Each row is a point on a tangle of strands that fork, close into loops and nearly touch. The rows are in no order.
In the rows, zero is written as 128.
Points whose rows are less than 87.5 apart are linked; no others are. Some points are linked to none.
k_81: [135 140 201 135 128 174 146 135 167 146  96 101  68 162 103  85 153 120
 144 148]
k_89: [121 147 132 135 107 167 164 141 114 128 136 144 117 100 109 140 137 123
  88 128]
k_714: [110  81  64 124 100  77 102 157  80 106 111 149 168  99 144 188  84 147
 146 127]
k_553: [122 172  85  82 151 107 153 103 158 152 167 146 129 130 171 118  89 135
 138 131]
k_871: [104 120 176 142 134 101 115  77 193  94 117  46 133 135 120 146 129 150
  96 135]
k_293: [102 102  70 115  94  48  77 129 109 103  90 107 196 111 110 175 108 146
 145 119]
k_625: [162 143 138 130  99 134 102 137  69 143 110 162 128 101  81 148 174 149
  56  85]
k_2: [118 127 190 130 152 155 115  70 208 131 115  75  36 172 138 107  87 161
 128 171]
k_623: [136  96 107 157 106 120 113 139 122 140  93  72 148 124 142 146 148 129
 126  78]
k_355: [125 155  98 128 176 100 147 131 204 108 154 131 128 153 149  56 110  89
 213 149]
k_393: [102 123  78 110 113  54  99 115 102 106 125 159 162 133 134 157 113 117
 168 147]
k_931: [129  89  82 137 103 108  96 178  50 110 105 162 161 108 142 173 120 129
 123 102]
k_332: [124 145 160 106 124  97  93 120 138 144  99  79 168 156 113 129 161 118
 135 102]
k_646: [ 97 137 123 167 152  98 154 142 184  99 127  60 123 136 152  91 112 102
 188 134]
k_656: [ 98  96  70 142 116 116 137 144  95  85 142 160 162 101 147 153  98 103
 161 141]
k_123: [115 143 132  89 102  79  98 134 119 145  97 103 176 122 116 147 130 124
 143 111]
k_928: [107 117 117 123 116  70 116 120 103 108 135 137 180 126 145 152 140 120
 121 137]
k_93: [120 157 162 113  90 140 120 144 110 141  92 115 146 108  87 142 153 121
 107 108]
k_43: [143 132 126 148 122 112 116  94 175 148 105 113 120 151 132 102 146 102
 174 107]
k_158: [127 129 131 166 124 174 168 102 161 137 122 107  88 106 108 125 127 117
 125 113]
k_366: [123 134 152 134 144 159 181 140 145 145 136  87  97 118 149 125 118 156
  96 129]
k_866: [154 149 103 125 121 156 139 195  47 149 131 209 115 131 121 105 140 121
 148 121]
k_435: [160 112 168 168 140 155 133 134 125 132 126 139 105 159 142 100 188 117
 123 132]
k_134: [ 90 103  73 158 112  91 132 112 133  77 133 118 162  93 127 157 106 104
 146 126]
k_671: [138  81 135 133  95 130  84 140 105 116 101  72 198 112  98 160 169 143
  96  68]
k_569: [ 97  88  88 109 109 110 110 151  72 108 113 204 131 100 111 185  57 142
 185 149]
k_241: [135 123 145 161  94 178 155 168  85 122 118 128 111 100 100 135 161 124
  77 101]
k_253: [111 130 148 116 124  66 105  71 179 111 133  67 155 121 119 154 143 144
  89 126]
k_884: [142 126 148 153 160 190 159  95 185 138 148 122  45 147 132  89 111 141
 140 153]
k_80: [113 136 141 119 137  87 130  85 165 114 157 106 146 128 142 144 133 128
  97 143]
k_797: [152 105 133 174 178 191 180 116 185 124 155 128  73 146 135  67 127 117
 159 145]
k_329: [152  92 141 167 107 149  96 118 100 122 108 112 144 118 116 150 176 125
  73  87]
k_346: [127 127 137 145 126 147 146 161  86 117 153 169 138 125 139 122 150  97
 135 136]
k_659: [110 113 202 163 149 123 105  90 190 108 107  45  99 172 121 114 130 130
 152 142]
k_982: [ 98 147 117 118 106  81 106 147 146 129  87  84 169 129 115 126 114 103
 191 108]
k_488: [153 143 189 129 143 139 117 127 114 141 138 140 115 165 130 109 188 129
  91 138]
k_67: [138  91 164 182 165 148 124  89 192 117 123  85  64 169 151 100 131 144
 154 154]
k_782: [126 106  71 150 142 141 158 154 107 114 155 156 144 119 159 119 106 113
 168 138]
k_475: [115 105 204 122 133 121  77  66 180 117 107  35 124 156 112 151 126 182
  81 139]
k_97: [141 110 122 133 102 110 104 108 111 133 111 125 169  92 113 170 154 132
  75  95]
k_723: [119 133  92 113 128  91 151 116 132 141 132 108 152  84 152 157 104 146
 101 127]
k_601: [128 148 178 126 162 173 134  91 218 132 140 116  34 173 127  78  95 130
 143 166]
k_706: [108 149 120 110 112 136 152 111 133 127 150 158 127  83 122 148 112 119
 103 138]
k_653: [145 116 108 173 139 184 179 136 131 141 130 116  83 126 137 115 136 128
 125 111]
k_181: [132 175  92  66 150 130 146 123 119 148 186 188 126 132 160 111  96 124
 124 148]
k_127: [130 153  97  84 152 139 134 157  94 126 173 218 143 145 138 101  91 110
 187 167]
k_805: [109 133  93  81 109  81 107 139  79 140 111 178 152  89 127 171  75 151
 132 137]
k_936: [144 159 114 119 133 140 140 142  70 138 158 191 118 105 121 135 134 150
  59 122]
k_94: [134 145 119 141 163  99 138 109 195 135 139 115 120 158 144  84 141  97
 179 136]
k_256: [174 128  84 134 166 201 176 159 140 142 161 165  98 135 133  59 128 122
 163 129]
k_528: [141 148 135 132 146 160 154 150 119 127 163 175 111 141 129  85 141  98
 146 155]
k_333: [121 120 131 113 111  72 101 114 113 111 122 105 196 109 131 170 146 143
  85 122]
k_444: [117 128  92  81 132 114 117 145  63 127 131 221 130 118 117 160  62 131
 180 154]
k_165: [ 98 171 105  97 142 101 147 112 162 121 164 158 141 134 142  98  99  81
 179 157]
k_402: [156 129 141 145 115 132 104  93 137 158  99 125 122 150 114 121 179 104
 139  97]
k_405: [110 118 203 143 153 124  79  71 201 115  95  44  73 180 130 119 100 171
 135 157]
k_887: [154 145 124 112 168 121 156 130 136 162 160 141 107 155 176 100 148 136
 127 133]
k_221: [127  87  53 134 143 129 133 171  76 105 140 190 143 133 157 123  89 114
 203 141]
k_149: [113 135 170 125 145 109 129  71 195 133 134  56  91 144 150 139 104 157
 103 143]
k_882: [131 154 134  86 123 107 125 137  96 138 138 170 150  90 123 160 127 150
  59 131]
k_478: [156 127 135 155 124 157 142 163  89 134 134 162 107 140 120 105 183 109
 113 112]
k_508: [130 173 155  93 152 169 169 115 147 139 185 159  85 138 135 100 124 126
  89 160]
k_630: [146 147 162  92 122 106 115 144 108 148 123 120 163  92 119 160 146 171
  41 115]
k_529: [111 126 129 129 118 132 166 129 150 135 117  88 129  90 135 154 112 154
  78 116]
k_589: [146 134 185 102 121 128  96 119 112 153 114  97 150 126 100 148 166 165
  54 107]
k_690: [135 107 200 114 118 146  81  90 163 142  99  45 133 130  83 157 137 198
  60 119]
k_167: [127 109 100 112  94  60  73 105 124 115 100  88 211 108 100 169 145 147
 107 102]
k_568: [171 106 117 168 129 192 171 172 107 137 139 147  82 142 128  97 165 123
 123 111]
k_770: [157 115  77 135 148 160 127 186  53 132 148 227 130 139 141 105 117 118
 175 128]
k_328: [159 134 203 121 130 145 103 107 114 163 117 105 112 166 114 134 182 155
  73 114]
k_418: [161 147 115 124 140 133 140 125 114 175 134 138 108 135 142 121 149 148
  97 107]
k_24: [119 174 126  58 109  71 102 129 119 157 118 140 164 133 136 144 114 117
 140 130]
k_257: [115 147 120 120 132 114 150 131 133 133 125 120 135 123 142 121 124 104
 154 129]
k_541: [101 156  94  83 106 102 138 121 119 132 134 166 146  82 123 154  82 125
 123 148]
k_168: [175 101 179 169 154 181 127 115 141 132 130 149  64 173 123  86 177 132
 126 153]
k_861: [108 118 129 106  77 103 101 161  84 110  87 141 187  83 102 179 118 124
 119 119]
k_474: [132 162  99  83 148 127 125 132  81 136 171 222 137 126 134 129  98 116
 135 158]
k_307: [126 125 219 148 133 191 125 109 164 127 107  98  50 174 106 104 130 146
 121 168]
k_351: [115 106 104 165 114 119 141 104 130  95 142 128 147  99 137 149 143 103
 118 128]
k_865: [127 106 212 157 127 174 106  95 160 128  96  67  84 162 100 130 148 154
 108 141]
k_952: [125 120 167 113 108 121  97  84 187 135  93  38 154 109  83 155 125 170
  79 100]
k_977: [129 100  95 133 116 123  94 192  11 111 128 205 134 107 134 165 102 141
 114 112]
k_764: [111 131 152 150 152 133 155 105 159  99 169 122 121 143 147 111 139  98
 136 159]
k_135: [155 113 140 144  88 145  84 156  57 124 104 133 158 109  98 153 178 133
  71  75]
k_727: [150 137 147 110 188 146 153 119 176 150 171 134  87 175 169  76 137 128
 135 151]
k_202: [143 160 116  99 118 150 153 176  78 176 123 164 117 118 124 117 133 134
 130 118]
k_275: [ 99 136 158 158 150  93 125 116 187 100 117  44 126 159 135 105 132 116
 163 134]
k_395: [129 114 173 162 117 160 136 101 155 132 111  85  95 130 111 132 138 137
 114 126]
k_148: [158 135 132 142 163 212 191 154 156 139 164 147  68 151 117  66 137 125
 142 146]
k_249: [128 163 132  99 147 138 163 134 154 131 169 157 120 143 148  79 115  96
 158 156]
k_611: [124 134 132 129 150 110 148  99 132 115 174 145 139 132 156 129 149 120
 105 156]
k_117: [119 103 147 155 104 122 105 116 147 116  95  41 152 122 107 138 152 129
 125  89]
k_454: [ 81 127  88 131  93  65 101 148 123  94  91  96 179 116 113 150 107  99
 194 126]
k_688: [127 102 154 173 157 130 137  91 173 102 137  95 110 167 146 105 154 112
 143 142]
k_934: [118 110  46 121 158 130 150 161 119 109 151 174 143 136 152  92  85 109
 238 151]
k_128: [147 122  99 154  87 169 137 187  52 130 117 166 112  97 108 137 147 124
  86  94]
k_907: [118 107  91 153 120  95 113 144 127  99 117 133 161 141 147 120 141  86
 196 131]
k_322: [142 104 159 153  97 150 111 111 131 136  98  81 120 116  97 151 159 144
  92  97]
k_898: [141 134  91 120 137 130 116 169  37 129 144 198 144 111 140 145 123 140
  82 119]
k_777: [132 142  97 141 142 161 172 132 177 137 136 141 103 118 133  79 112  87
 186 128]
k_556: [136 138  88 112 139 111 151 139 102 163 141 135 132 113 166 133 116 151
 109 111]
k_425: [144  95 170 173 160 193 138  85 179 125 112 108  32 170 136  98 105 173
 144 175]
k_115: [125 127 125 130  69 135 120 162  78 130  87 139 153  84  82 158 137 114
 117 107]
k_619: [132  94  68 131 128 144 119 182  42 119 138 212 133 118 143 147  83 129
 160 123]
k_344: [110 172 174  92 110 129 139 127 141 148 114 105 123 116 109 132 134 120
 107 123]
k_75: [124 155 161  88 152 124 149  93 185 148 154  94  83 150 161 119 108 141
  95 144]
k_773: [113 156  96  71 128 114 114 148  64 147 134 213 133 102 120 154  76 148
 122 145]
k_562: [ 87 122 101 115  81  91 111 141 109 105  93 137 178  95 103 167  91 108
 167 135]
k_510: [ 96 147  85 111 129  78 121 117 134 100 151 169 157 140 133 131 100  96
 183 163]
k_921: [124 109  58 166 146 117 152 114 151 106 162 132 142 127 156 112 111 113
 168 124]
k_85: [150 104 142 118  97 132  72 157  80 127 102 110 198  96  80 172 166 154
  57  76]
k_463: [109 137 147  95  96  93 108 110 167 135  93  66 182  99  81 154 129 142
  93 105]
k_370: [146 108  95 164 101 156 110 169  56 119 118 175 131 118 137 137 160 104
 120  87]
k_140: [128 157 130 106 179 119 153 105 206 147 171  92  90 165 172  86 103 133
 140 138]
k_633: [125  90  99 147  97 119 111 168  82 118 102 109 162 113 147 159 141 123
 131  87]
k_707: [134 171 182 106 118 151 140 113 163 164 115 116  85 152 107 107 143 114
 122 132]
k_436: [134 137  74 119 168 129 149 150 164 116 156 163 140 141 152  67 100  94
 226 152]

How many points has the smallest loop of links through each point below? Write 0 if it is on no loop.
k_333 => 16
k_630 => 19
k_128 => 0
k_307 => 0
k_80 => 0

A fork is a point with three links, a tip a point with one. Leave the first point through the second and follow the links. Name the first fork or tip that comes.
k_123 / k_982 => k_395
k_529 / k_723 => k_871
k_307 / k_81 => k_123
k_149 / k_75 => k_366

Name the points in between on the shortest way along the links from the first point to the second, in order.
k_463 / k_688 => k_952 > k_690 > k_475 > k_871 > k_253 > k_80 > k_611 > k_764
k_671 / k_93 => k_85 > k_135 > k_329 > k_322 > k_395 > k_865 > k_307 > k_81 > k_707 > k_344
k_630 / k_165 => k_589 > k_328 > k_488 > k_435 > k_478 > k_346 > k_528 > k_249
k_351 / k_589 => k_134 > k_656 > k_782 > k_221 > k_619 > k_977 > k_898 > k_936 > k_882 > k_630
